A landscape with many peaks, sampled at points; each row gives a point and its height.
From any point a climber takes the steepest step (rise divided by distance) to one of its 2 nearest points. It stops when none of these is higher. Distance is the straight distance between rows; heights are no part of it.
Gafu h=3.87: [ -8.0  -0.7  -0.8  10.9 -12.3  -0.1 -16.5  63.8 -22.4  -4.5  -4.3  17.4
  -6.3 -40.7 -12.4  -9.3 -26.5   3.7 -20.0  15.1 -17.2  12.3   4.1  -2.4
  19.4 -57.8]
sivu h=1.89: [ 12.6  23.4  19.4  28.4  -7.0 -37.1  11.7   9.2  35.3  17.8  -4.2  -5.3
   4.5  -7.3   3.3 -28.2   5.3 -15.8  33.2  34.0 -13.5  31.9   7.4  24.2
   4.5 -13.1]
sul h=4.20: [-11.4   0.3   1.7   3.1   5.3   1.6  14.7 -53.8 -28.3 -32.9   6.8 -19.6
  10.5   5.1  -7.0  16.9  13.0  -1.9   3.7 -10.6   5.6 -20.8 -22.7 -10.0
   0.4  20.1]
bizu h=2.82: [ -5.4 -48.9 -28.9 -30.3  13.3  34.7  13.1 -19.4 -50.2  14.1   1.5 -20.4
  30.9  -3.3   7.8  34.6  24.4  18.6 -10.7 -20.8  -5.6 -19.0  13.7  -4.4
  20.1 -26.5]
Tis h=4.23: [ -2.1 -54.2 -38.3 -28.3   5.2   5.4 -15.9  10.2 -18.4   4.2   7.5   8.7
  14.8  15.0 -17.8  22.5  51.0  -6.5 -21.3 -35.0  11.6  -5.8   6.6   2.0
  -4.9 -39.0]
sazi h=2.55: [ -2.5  12.9   6.0 -21.7  -8.3   0.5 -16.0  61.7 -10.1 -41.4   5.7  15.2
  -4.7   0.1  11.6  -1.5 -12.1 -10.2 -63.8 -20.5  -6.2  -5.6 -12.7 -12.2
  13.8 -34.6]
Zope h=2.35: [ 27.9   1.1  -3.5  12.6 -14.4  -7.2  11.0  -5.1   5.4   2.2  -6.9 -25.1
  23.8 -12.7   8.4  17.5  -5.8  -2.9  24.5  30.0 -45.7  -4.1  14.5  12.4
  -3.3 -24.1]
gof h=5.80: [ 17.0 -77.7 -37.6 -31.3  23.1  34.3 -40.7  -6.9  14.2  32.7  -5.0 -16.5
   1.0   9.4  -6.1  24.4  11.4 -14.5 -19.8 -16.3  18.4  -0.2  -4.5  -7.1
   3.1 -34.7]
lobet h=2.74: [  8.3   1.6  -5.6  31.3  -3.8 -22.3  -4.2  13.3  35.7 -18.3  18.6  -3.9
   5.1   1.5  -0.2  -7.4  22.8 -24.0 -40.7  -6.6  10.9   3.8  -2.6  12.8
 -13.2 -20.5]
dima h=3.49: [ 25.3 -23.6 -12.4  22.1  10.8  -0.5 -11.4  46.8   9.1 -23.0   5.6  26.2
   9.1   5.5 -37.0  17.6  24.0 -23.0 -33.9  -3.4 -13.4 -19.3 -18.1 -26.3
 -19.9 -49.8]
Kif h=2.37: [ 22.3  -3.0   4.3  18.7 -15.1   5.6  46.7 -65.7 -55.4  -9.5 -14.0   1.9
  -6.6  12.6  19.3  34.7  18.1  46.4   5.0   2.0 -13.8 -39.4   2.4 -11.6
  19.5  38.2]
kugom h=2.09: [ 32.2   9.0   5.2  30.1   0.8  -2.8 -14.5  22.8  41.9  -1.5  -9.0 -34.6
   4.3 -14.1   6.0 -15.0  -8.6 -15.8  10.9  20.9 -39.6 -12.6   3.1   3.2
   3.2 -15.3]
las h=2.90: [ 19.8 -20.2  17.0  38.3  35.1  14.8 -22.4 -17.6  55.1  28.3 -24.6 -30.3
   6.6  -7.5   1.8  19.7  -4.3  -1.2   8.8  20.1  -5.1  -3.4  -7.2  -0.7
  -8.7 -23.6]
fedog h=4.60: [-14.4  -9.8   5.7  20.3  -1.7  18.6  -0.4 -63.0   1.1  38.8 -31.8   0.5
   5.5  -5.7  -7.4  11.5   6.3  35.9  41.4 -12.8   7.0 -28.8   9.3 -34.4
 -21.5  70.5]
Meru h=1.14: [  4.2   5.7 -28.2  29.4   8.8   4.0  -1.2 -38.8 -26.0  14.4 -26.9 -16.9
  27.1  42.6 -17.5  17.6  60.9   1.8  30.0   3.9   9.0 -16.0   0.1 -13.4
  -3.8  29.6]
depe h=4.89: [-24.5 -10.0  -4.8  16.4 -18.0   0.8   5.9 -75.2 -28.5 -18.2   2.1 -21.7
 -10.4   0.6   9.9   9.8  17.8   9.7 -14.0 -29.7  20.0 -23.6 -22.8 -14.3
   5.1  68.5]
seb h=1.75: [ 14.4  10.6  -7.4  -2.0 -24.3   2.0 -15.1 -33.7 -12.2   0.0  -7.5  -4.6
   9.4  53.1  16.0  30.7  42.0  43.8   4.7 -42.4   2.6 -41.5   8.4 -23.9
 -11.4  48.6]
zefib h=4.24: [-19.6  47.5  28.4  -8.0  -8.0 -26.9   5.7 -41.1  -4.3 -18.7  -0.4  -6.5
  -4.3   9.7  16.6  -6.1 -28.4 -17.6  -2.9   4.0  24.6  23.0 -25.6   4.4
  -1.8  67.7]
Tife h=2.69: [ 19.5 -34.2 -13.0  21.4  32.1  13.6 -27.8   9.5  53.5  10.7 -14.6 -18.0
  -9.8 -15.8  -8.2  -8.5  -8.5 -19.9 -18.8   1.4  -5.3  -8.9  -0.6  11.4
   5.0 -32.6]
bubib h=4.82: [ -1.6  56.5  18.4  -2.3 -20.8 -19.5 -18.6 -42.6  -6.3 -12.6  -6.8 -14.7
  -4.4  14.8  24.6  22.7 -22.1  13.8 -15.6  -2.0  30.2  -3.5 -26.6  -5.8
 -10.8  42.0]
mok h=1.66: [ 20.6  15.5  27.1  -1.7 -15.0 -37.0  33.8  22.1   2.8  -0.1   6.8  15.2
  14.3  -7.6   3.1 -13.1  -6.9  -2.7  45.4  35.6 -29.3  24.2  14.7  12.5
  14.8 -33.9]
nobid h=2.76: [ 12.2 -37.9 -10.4  20.6  27.0  32.8  -1.6   8.0  -1.1 -15.3   0.2 -17.4
  36.1  -4.7 -24.2  36.3  11.9 -31.0  -8.0   7.2 -26.3  -7.9 -25.1 -30.3
 -37.0 -41.5]
tes h=2.14: [  6.6  19.8   6.6  -4.5 -39.1 -27.3  19.6  63.0   7.7 -14.8  25.4   7.5
  -7.5 -26.3  23.5  -5.7 -36.9 -13.3 -37.0   2.3 -19.6  13.6  17.9  -4.8
  -1.5 -22.1]
fazum h=3.65: [  0.9  36.5   5.0  23.5 -32.8 -22.2  31.5 -69.2 -25.7  10.2 -14.1  12.9
 -23.1 -11.2  32.6  11.7 -11.3  49.4  -3.6  -6.5   7.6  -2.1   7.4   8.2
  10.3  72.1]
ner h=4.07: [-17.1 -12.4 -15.4 -29.9 -12.8   5.0  15.1  -5.5 -43.7 -17.4   3.5   8.1
   8.0 -10.5 -22.0  25.6 -10.1   2.0  16.6  -2.4 -15.7  -0.8  -5.1   3.8
   8.6  -8.7]
Pefe h=3.44: [-33.5 -49.0  -3.8 -32.2 -13.6  14.2  47.6 -10.1 -36.4  15.2  38.2  16.4
   7.3 -39.4  -1.6   9.5 -20.0   3.8   4.5 -23.6  -4.1  16.6  30.6   2.9
  -1.9  -0.8]
lavu h=4.81: [-36.8   5.0   2.4 -10.8  13.2  15.5 -33.3  81.3  -6.6  -6.9  17.5  18.5
 -22.9 -41.1 -17.4 -45.3 -48.1 -20.2 -33.3  15.8  -3.9  32.8 -23.3  -0.8
  -3.7 -17.8]
Zuro h=4.99: [-36.9  -4.5   4.0 -28.2 -21.7  -8.6  46.2   8.0 -25.0   0.6  38.7  16.5
 -13.7 -19.9  -4.0 -14.3 -35.6 -11.8  33.7   0.5 -17.6  36.4  18.2  15.5
  13.2  25.6]
Fakon h=6.25: [-43.6   4.9   9.3 -34.6 -22.1  -9.0  28.4  35.9 -37.5 -13.8  36.5  37.5
   6.8 -23.1  -8.3  -5.4 -20.3   3.2  -0.7 -18.2  -7.7  35.2  23.3  13.9
 -11.8  -5.8]
timeg h=3.13: [ 13.8 -35.4  -8.3   9.9  21.0   6.1 -23.0   5.5  23.0 -19.2  10.4   1.6
  23.6   9.2 -23.0  11.6  35.9 -35.6 -17.8 -17.0  -3.6 -13.8 -18.9 -12.4
 -35.4 -32.0]
kas h=2.89: [  4.7  20.2  -3.5  15.9 -27.1 -19.6  15.1 -55.8 -49.0 -13.4 -19.2  -5.3
  -6.6  19.5  21.4  36.2  36.7  49.2 -15.2  -4.9  16.0 -29.9 -12.8   3.6
  24.6  49.6]
gusi h=2.53: [  3.2  -8.3   4.1   2.8  26.7  17.5 -45.1   4.0  62.7   7.5   0.6 -17.4
 -11.4   2.2  14.3 -28.2 -12.1  -9.2  -8.6 -12.7   0.7  -1.9  -9.0  11.3
  -1.0   1.4]
Tate h=4.09: [-10.8 -14.7  -6.8   7.6  31.0  53.2 -18.1 -48.2  -8.4  61.7 -49.6 -25.5
  15.9   1.9 -10.0  20.0  22.4  38.2  38.2  -0.4   0.8 -35.9  12.3 -36.9
 -12.2  57.5]
piri h=5.01: [-16.8 -48.7   3.7 -10.9  15.6  18.8   3.4  13.2  20.6  11.6  19.8  -5.4
 -15.1 -14.1  -8.6  -2.8 -32.9 -11.5   3.8  18.3  16.1  18.1 -12.1  -1.7
  -9.5 -46.2]
liro h=5.33: [-26.7  -2.8 -33.8 -16.1   4.0  21.0 -40.8  55.5 -12.4 -17.4  25.5  12.8
 -11.5 -25.7 -15.9 -38.0  -9.5 -30.9 -51.4  -0.2  10.3  15.6 -20.4   3.3
 -13.6 -24.6]
kol h=3.83: [ -3.8 -33.5 -20.7 -17.5   6.9  -8.9 -13.4 -27.7 -10.5   0.0  12.8 -11.3
  12.2  12.8  -7.0  23.1  33.0  -7.1 -12.7 -36.1  18.7   2.7  -5.8  23.6
   5.0  -8.0]
zam h=3.67: [ 20.0 -22.4   8.3  -5.9  -4.5   3.9  44.8 -45.1 -17.1   6.6 -20.8  17.8
   7.8  16.8   1.7  26.1   6.9  26.7  53.4   3.5 -11.0 -22.8  22.6  -9.8
   5.3  25.6]
pekan h=4.40: [-24.7  32.1   4.4 -30.6  -6.8   2.7  20.7  49.7 -10.4 -16.4  29.1  12.3
  -4.5   5.9  13.2 -39.1 -24.4  -6.8  -9.5   4.5 -12.1  38.2  17.5   8.5
  28.8  -8.2]
monol h=3.18: [ 25.9  42.6  17.5  10.7 -22.8 -21.1  35.9 -50.2 -28.0   0.0  -1.9   5.4
  -3.1  16.6  40.8  13.2  -2.1  49.1  -0.9  10.3   2.1   3.4   5.4  14.7
  16.0  19.7]
Vepok h=4.21: [-15.4  11.4  -2.2  15.3 -17.5 -10.0  31.2 -60.4 -26.4  -9.2   4.3 -12.5
 -10.3 -10.8  13.4  -4.3  -7.9  12.1  12.3   0.6  11.7  -3.3  -0.4   4.3
  22.4  64.9]
Dar h=0.39: [ -8.3   1.4  -3.4 -11.0  -3.4  13.2 -14.1  59.2 -19.5  -6.9   7.6  -9.2
  20.5 -38.4 -26.6 -13.7  -3.5 -29.2  27.8  29.1 -55.0   6.1 -12.8 -18.3
 -29.9 -32.8]
ked h=2.85: [ -0.5  12.3  14.5 -38.2 -27.5  -8.2   1.9  30.9 -17.5 -41.5  23.5  13.5
  -7.3  30.5  25.5  29.3  -6.3  12.8 -43.4 -14.6  13.4  -4.4 -14.9 -11.9
   7.5 -34.0]
Rilik h=2.51: [ -1.8  -0.6 -15.1  11.8  13.1 -20.8  -5.9  40.0  39.0  -8.8  26.2  13.9
  -0.3 -15.0 -20.8 -39.8   5.4 -45.6 -18.4   8.5   4.3  20.7  -0.8  15.4
 -25.0 -17.8]
Zif h=4.14: [ 19.5 -12.6   7.1 -11.0  27.9   6.3 -24.4  55.1  34.8  -1.4 -20.9  18.4
 -42.7 -17.7 -20.3 -30.4 -30.1 -21.8  11.1  37.3 -14.3  11.0 -18.7  16.4
  15.6 -38.6]
menob h=2.75: [  1.9  15.3  -3.7 -13.9  22.3 -12.6 -33.1 -30.6  11.0  -6.2 -23.6  12.0
  -2.7  32.2  -5.0  -3.0  19.2  -0.9   5.8  -4.7  31.8  14.2  -9.5  32.4
  14.2  -1.4]
lineg h=3.38: [  0.9   0.6   4.5 -36.6 -23.6   5.2  18.5   5.0 -43.8 -41.1  22.4   2.1
   4.5   3.0   8.1  33.0  -6.5  13.5  -9.2 -14.6 -16.1 -18.8 -12.0 -14.2
  -9.3 -14.5]
fotum h=2.18: [-17.2  35.5   5.5 -28.6  -6.8   9.6 -18.6 -24.9   1.4 -12.5   8.4 -11.6
  -3.5  31.5  34.1 -15.8 -11.6  10.1  -8.2 -41.5  16.5  -1.7  -1.1   2.8
   0.1  51.8]
vad h=3.11: [-22.5 -46.1 -18.7 -33.6  -8.2  25.2  40.2 -15.2 -64.7   5.0  30.4   8.3
  15.1 -17.3   5.1  18.1   5.9  29.1  -6.4 -20.2   7.9  -8.7  18.9 -10.6
  14.3 -26.1]
kubo h=2.99: [ 16.5  20.0   0.1  10.7 -13.8 -24.5   4.5  54.3  35.4 -31.4   7.8  15.4
 -10.0  13.1   1.2 -31.8  14.3 -39.1 -71.8 -19.8  21.6   0.3   2.4  -2.1
   1.4 -14.3]
nak h=2.23: [ -4.9  68.4  12.7  15.7 -13.6 -26.8 -16.7  -4.1  28.0  25.3 -18.2   1.8
  -1.9  28.0  22.1 -20.3   1.4  18.5  -0.8   9.5  24.2  15.6  15.9  10.7
  -0.4  34.3]
gak h=3.39: [ -4.3   3.9  -3.4 -23.9 -12.3  -0.4  13.6 -22.8 -19.7  -9.8  -0.1 -19.7
  -8.5 -16.1  -7.1  14.4 -30.8  -6.2  46.6  18.3 -15.7   2.7  -8.1  12.1
   9.3  27.4]
mifi h=4.78: [  8.2 -35.7  -8.0 -15.5   4.8   5.9   5.6   9.0  13.7   3.9  -3.6  18.2
  15.3  27.0 -10.4  20.1  19.6   5.5  14.1 -13.7   4.2  -8.6  19.1   1.0
  -1.4 -44.9]
pona h=3.17: [ 16.3 -35.4  11.6  24.9  13.9  13.1 -21.6 -32.5  33.6  19.1  -8.8 -21.7
  18.0  12.4  27.1  40.7  16.4  18.4 -10.5 -13.6   2.1 -12.9   1.9  -5.5
 -15.7 -17.8]
vef h=1.98: [-10.6  28.8   1.3 -15.6 -15.6  15.4 -17.5 -39.5  -9.6  -9.4  -6.8  -0.3
  -0.5  30.1  15.9  -8.2  17.3  31.8  13.0 -44.9  10.1 -34.2   7.6 -27.0
  -4.3  68.6]
kis h=2.38: [  5.5  33.2   5.7  26.7 -20.0 -28.9  -2.8 -13.3  24.2  -4.3   5.1  -3.6
  -6.7  39.8  31.2   3.2  13.4  16.3 -14.8   0.0  40.5  14.0  12.1  15.8
  12.3   6.9]
gotu h=4.59: [ -6.0 -38.8 -11.4   0.7  18.9  17.4 -23.2  51.8   7.8   1.4   4.5  16.3
 -29.2 -27.8 -29.0 -20.7 -29.6 -21.6  -9.0  30.4   7.2  11.8 -20.3   0.9
  -9.2 -50.8]
zub h=5.34: [ 22.9  60.4  31.4  15.8  -8.4 -20.6 -20.3 -15.5  23.9 -12.8 -20.0 -25.6
  12.3  10.2  25.6  10.2 -24.8   5.3 -21.2  13.3   6.3  -3.5 -19.1  -7.4
 -16.1  13.1]
Miror h=3.79: [ 21.6   0.1  -0.6   2.5  16.8 -20.3 -19.6  57.2  34.8  -8.2  -7.6  38.8
 -45.1  -0.2 -19.2 -47.4 -25.1 -37.1 -25.6  28.2  14.8  13.2 -18.7   5.3
  13.2 -27.8]
nupi h=2.70: [ 31.2  26.7  13.0   3.8 -21.1 -22.6  43.9 -21.9 -15.9 -10.6  24.7   3.2
  13.3  -0.8  28.2  18.9  -6.7  23.0  -2.5   0.2 -31.2  -8.8  14.0  21.2
  -3.2 -10.0]
Dopiz h=5.16: [-49.4   6.6   2.3 -24.1   4.7   6.5   2.9  56.0   1.9  -1.3  34.1  32.6
  -4.1 -21.0 -11.4 -32.5 -24.5 -17.3 -17.2 -17.6  -7.9  45.2  15.9  19.2
  -3.9 -12.7]
Fikam h=2.33: [ -1.2 -12.1   4.3  19.3  52.8  21.9 -29.2 -28.3  29.6  43.9 -19.2  -4.2
 -13.5  20.8 -13.8 -29.1  28.3   7.1  30.5  37.6  41.8   2.3  -9.0  11.4
  -9.7   5.3]
musok h=0.57: [ 12.2  24.4  -0.6 -13.1 -13.0 -10.4  -6.9  28.2  -1.2 -33.2  -0.5 -22.8
  20.3 -14.3 -17.3   4.3  -2.1 -42.5   8.8  20.7 -38.3  -0.5 -16.3  -3.3
 -28.7  -9.1]
Muri h=2.32: [ 23.0  12.8   4.7   7.9 -17.3  -9.6  -2.2  79.5  -3.6 -31.5 -10.9   7.5
 -13.2 -31.9  10.4   7.7 -10.6  -5.4 -79.3 -26.3 -24.1 -31.9  -7.2 -15.6
  22.6 -33.3]
puv h=0.93: [ -1.0  37.3  -6.4  14.8   9.3  -8.6 -17.8 -32.4  -2.8   2.0 -16.1 -20.4
  20.8  18.8 -11.7  -9.5  28.0   4.2  23.6   3.9   2.8  -9.0  -4.6   3.8
 -13.9  32.2]
mato h=2.12: [ 48.0  22.7  -8.1  16.7 -12.1 -12.6  -4.2  79.9   8.6 -19.2 -20.2   0.1
 -15.4 -39.7 -16.0 -20.0 -26.0 -44.8 -53.1  -8.5 -27.4 -29.0  -9.6 -32.2
  16.1 -15.0]
pefik h=3.50: [ -3.6  18.5   3.0  -7.4  14.0 -13.0   4.8  78.0  28.2 -12.9   5.7  47.2
 -26.9   2.1  -4.3 -58.7 -21.4 -35.3 -41.1   1.4   2.5  26.1   2.7   4.4
  22.4 -10.9]
Tikof h=4.10: [ -1.9 -20.8   4.4  16.8  -1.9  22.6   0.6  62.7 -23.3 -20.3   7.0  27.8
  27.2 -14.9 -22.9  27.4  18.5   0.8 -20.9  -2.0 -29.5 -12.6  -0.6 -29.0
 -31.0 -53.7]
fus h=2.67: [ 23.7 -17.9   8.2  13.8  21.1  10.5  18.2 -21.3  20.9  42.9  -1.2 -37.7
  17.5 -19.2  10.7   3.1  -1.9   8.6  50.0  31.4 -29.4   5.0  20.2   7.8
   4.4 -15.7]
Busev h=2.07: [  7.0  45.4  15.7  38.0  11.5 -14.3 -16.6  -0.6  42.2  35.9 -13.3 -13.7
   5.3   1.1  10.7 -32.4  10.5   5.0  34.3  21.7  -1.4  16.7  15.6  16.3
 -16.2  16.3]
rera h=2.31: [ -5.9   9.7   2.9  -0.6 -22.4 -34.3  10.1  41.9  26.4  -5.0  23.4  10.9
  -8.9 -10.1  -5.3 -10.0 -30.0 -44.7 -10.2  10.2   2.8  37.7   6.0  12.0
 -12.1 -17.6]
kidat h=2.54: [-10.6  30.1   1.2   4.8  -7.9 -23.0 -28.0 -37.0   0.0   5.6 -10.7   9.6
 -13.3  45.5   8.7  -0.1  22.2  17.8  -9.1 -24.6  58.3   9.1  -9.8   8.9
  15.5  25.5]
zulep h=2.30: [ 16.2  17.4   6.8  -1.7  -3.2 -13.1  31.4   5.9 -20.1 -13.8   5.7   0.1
  28.0 -20.9  11.7   5.5   5.6  11.6  -5.4  12.7 -52.1  -2.7  15.6  17.6
   9.8 -40.1]
fino h=2.96: [-20.7 -25.8   1.3  -6.0  11.5  -6.9   5.1 -43.2   1.8  39.2 -16.0  -8.4
 -33.2  13.4 -15.4 -16.3   0.9  -4.9  53.2  18.6  51.4  13.8  -3.2  20.4
   9.3  35.4]
kobi h=3.22: [ 19.2   0.8 -11.5  15.3   7.1 -16.7  -8.3  71.2  31.9 -10.1   3.9  50.1
 -28.5 -17.2 -18.9 -48.0  -3.4 -37.8 -58.4 -32.7  12.7   2.2   1.0 -13.1
  17.8 -16.1]
dapul h=3.08: [ -6.2  -3.9  -1.0  -9.0  23.4 -14.3  -4.4   2.6  -2.1 -17.5  -5.7  15.7
   3.8   5.9 -19.5  -0.4  11.8 -15.8  -6.9   7.3  17.9  24.4 -12.5  36.8
  23.0 -35.0]
neb h=2.36: [ -3.3  32.4   4.4 -10.6   2.2  11.4 -33.8  -5.9  40.4  -9.7   4.1 -27.4
  -9.8  21.5  41.3 -17.1 -21.9   7.1 -22.7 -20.4   7.5   6.2   3.7  11.8
  17.1  16.6]
Gufed h=2.61: [-15.7   5.7   9.2  -5.6  41.3   5.5 -17.1 -20.1  22.0  28.5  -4.0   8.8
 -36.4  24.3 -22.8 -40.6   7.5 -12.0  49.9  43.5  38.9  22.0 -19.5  28.8
  -6.2  27.0]
Mozuz h=4.92: [ -2.4 -23.7 -12.9 -10.4 -16.6   5.3  10.7  24.5 -25.2 -12.2   7.3   6.7
  19.6  -8.6 -30.4  30.6   2.2 -11.6  10.1   3.7 -18.0  -8.7   2.4 -16.3
 -37.2 -37.5]
laf h=3.98: [-36.8 -15.1  -6.1 -21.3 -22.6  -2.2  60.3 -22.0 -44.2 -19.5  46.3  19.9
 -10.4 -28.0   5.1  -9.3 -21.1   4.9   0.5 -23.2 -11.1   9.4  11.2  -1.2
  10.3  33.8]
baliz h=1.44: [ 16.3  -9.8 -26.0  22.1 -10.1  14.0   7.3 -35.4 -42.6  -3.8 -17.5 -15.1
  16.1  54.7   7.3  39.1  59.8  25.9  12.2 -19.3  -9.9 -38.1   2.1 -29.9
   5.2  34.2]
nipun h=3.56: [ 12.8 -19.6   4.6   0.6   2.3  17.7  -3.1 -29.5  -9.2 -17.4  -0.4 -23.1
  16.6   8.8  13.3  43.5   2.5  12.8  -5.7  -9.9 -14.0 -14.6 -17.0  -4.8
  -2.9 -20.1]
ziref h=3.03: [  8.6 -40.5  19.6 -19.7  30.8  27.4  33.9 -18.4  14.5  67.7  -9.1 -26.0
   6.9  -9.3  -0.3  -2.4  -3.3   2.8  63.8  43.3   0.7   4.8  27.4   4.8
   4.5  -2.7]
vos h=1.97: [ 45.4  26.3  -2.6  14.1   6.6  -7.4 -23.0  48.7  40.9 -18.0 -30.1 -15.5
   0.2 -22.1  -4.6 -19.7 -10.6 -36.4 -27.2  -7.3 -42.1 -28.1  -7.1 -10.2
   4.0  -2.9]
bidap h=2.71: [ 21.6 -34.1 -11.3  -0.9 -14.4  12.4  54.3 -35.3 -51.2  -9.2 -15.1   5.2
   5.5  24.9  -4.3  53.8  28.0  19.0  21.4   7.8 -20.4 -32.4   7.3 -22.8
  11.8  11.6]
vitov h=4.62: [  6.8   3.0  20.4  -4.8  -3.3  -4.7  25.4 -22.0  12.3  17.9  -3.5   3.7
   8.9  19.2   4.0  -8.8   4.6  27.0  64.7   3.6 -13.9  -5.6  34.7   7.7
   6.4   4.0]
gez h=3.29: [  1.4  32.6  -6.6  13.8 -35.6  -8.3  -1.6 -59.0 -38.2  15.4 -37.2   8.5
 -15.6   2.0  18.4  25.3  13.2  73.7 -11.0 -18.0   6.2 -29.4   5.4 -11.9
   8.3  75.7]
rigot h=5.39: [-14.1 -71.6 -15.4 -27.1  16.8  35.4 -10.6  13.0   5.8  23.1  15.4  -7.8
   3.3 -14.4   1.7  13.0 -10.8   4.6 -14.7  -8.3  21.8   4.1   9.6 -14.1
  -7.2 -53.3]
Duk h=6.34: [  9.0 -49.5 -16.8 -28.0  18.9  23.6 -42.3 -27.5  28.3  28.8 -16.0 -11.0
   2.4  28.9   5.3   8.6  11.7   7.6  14.1 -21.0  20.9  -4.7   9.6  14.8
  11.8  -9.5]
nibo h=3.47: [-18.0 -12.2  -6.6  -0.5   4.4 -12.5  -1.0  46.4 -14.9  -4.0  -7.8  34.7
   2.9 -14.0 -23.4  -4.0   9.5   3.2 -13.1   7.5   4.1  22.0   9.8  28.5
  20.5 -62.4]
duri h=6.08: [ 12.4  46.7  43.8  25.7 -16.8 -17.4  -0.3 -27.1  25.3   2.1   6.3 -12.8
  19.5  -9.9  24.4  -1.5 -13.3   8.9  18.8   9.9 -12.0  -0.8  -1.8 -14.5
 -34.4  35.4]
fup h=5.23: [ -6.2  31.5  25.2  27.6  -9.3   0.7  -9.4 -50.6  18.2  10.3  -2.1  -3.4
  12.8   5.7   5.4  21.1   5.9  28.7  24.4 -19.6   2.7 -20.2  -3.1 -29.1
 -39.1  50.4]
tal h=5.46: [ 10.1 -23.4  -9.6  -0.5  12.5  17.5   7.5 -15.6   8.8  24.4 -24.2  -0.4
   7.0  35.5  -7.1  14.2  17.9  11.8  45.6  11.9  10.5 -10.9  21.5  -3.3
   8.4 -14.8]
niba h=0.75: [  0.6  39.9   6.7  -4.0  13.7 -14.8  -7.5  -5.8   8.7 -23.5  -0.5 -18.3
  22.5   2.2 -16.3 -14.2   7.1 -33.2  16.3  10.4 -15.9   2.8 -13.1  16.3
 -13.3  18.9]
mebuz h=5.88: [-15.1  -7.6 -33.8  27.5   6.3   9.7 -32.1  83.6 -14.1 -12.6  14.6  31.1
 -26.4 -40.1 -19.9 -53.4  -3.6 -20.9 -64.4   2.9  13.7  14.0  -0.8 -14.8
  -0.6 -33.6]
ziri h=4.08: [-12.2  -6.1   5.4 -18.8  -7.6   2.7  23.5  -3.3  -3.4  10.6  30.4 -16.5
  -2.5 -26.6  11.7  -7.7 -28.7  -2.6  31.9  10.8 -25.7  19.4   5.4  16.6
   5.1  -6.0]
sot h=3.63: [-40.9  28.3  19.6   5.9   4.8 -10.7 -10.3 -40.3   7.8  10.3  -4.4   3.2
 -32.9   7.6 -12.3 -14.8 -23.0  -0.6  28.2   6.7  42.6  26.0 -23.9   3.6
   0.8  77.8]
mul h=3.54: [  1.5 -33.8   4.1 -10.2  41.2  43.9   8.6 -35.1   7.3  48.7 -23.6 -35.3
  13.9   6.7   0.8  11.9   9.8  13.0  54.4  16.4   7.8 -21.0  19.9 -16.1
  -9.1  31.2]
nese h=3.25: [-27.5   0.7   4.3  22.9  -3.5 -14.3  -5.8 -50.4  13.2  41.8 -17.3  10.9
 -18.3   4.9 -10.7  -3.3   3.7  12.5  29.4  -5.5  53.4  12.0   1.8  11.8
  -3.6  59.5]
baz h=4.30: [-27.4  12.5  -3.2 -10.1   6.1   8.6  -1.3  53.7 -13.5  -6.3  15.4  -4.5
 -20.7 -29.8  -1.5 -33.3 -40.1  -9.5 -12.4  24.8  -8.0  29.7  -8.2   9.0
  24.3 -40.8]

Call two points neighbours if one is among the 2 nearest of the other. Go from one point of each pair to the other, from neighbour to neighbour, staying as high as possible. Name the lowest point that can't be avoided.
Duk, duri | zulep
Zuro, Mozuz | gak
Zuro, mebuz | baz

Two climbers start at each pair of points below. Name the first point that both come to, or write never.
musok, Rilik | never
Busev, fino | never
Fikam, sivu | never
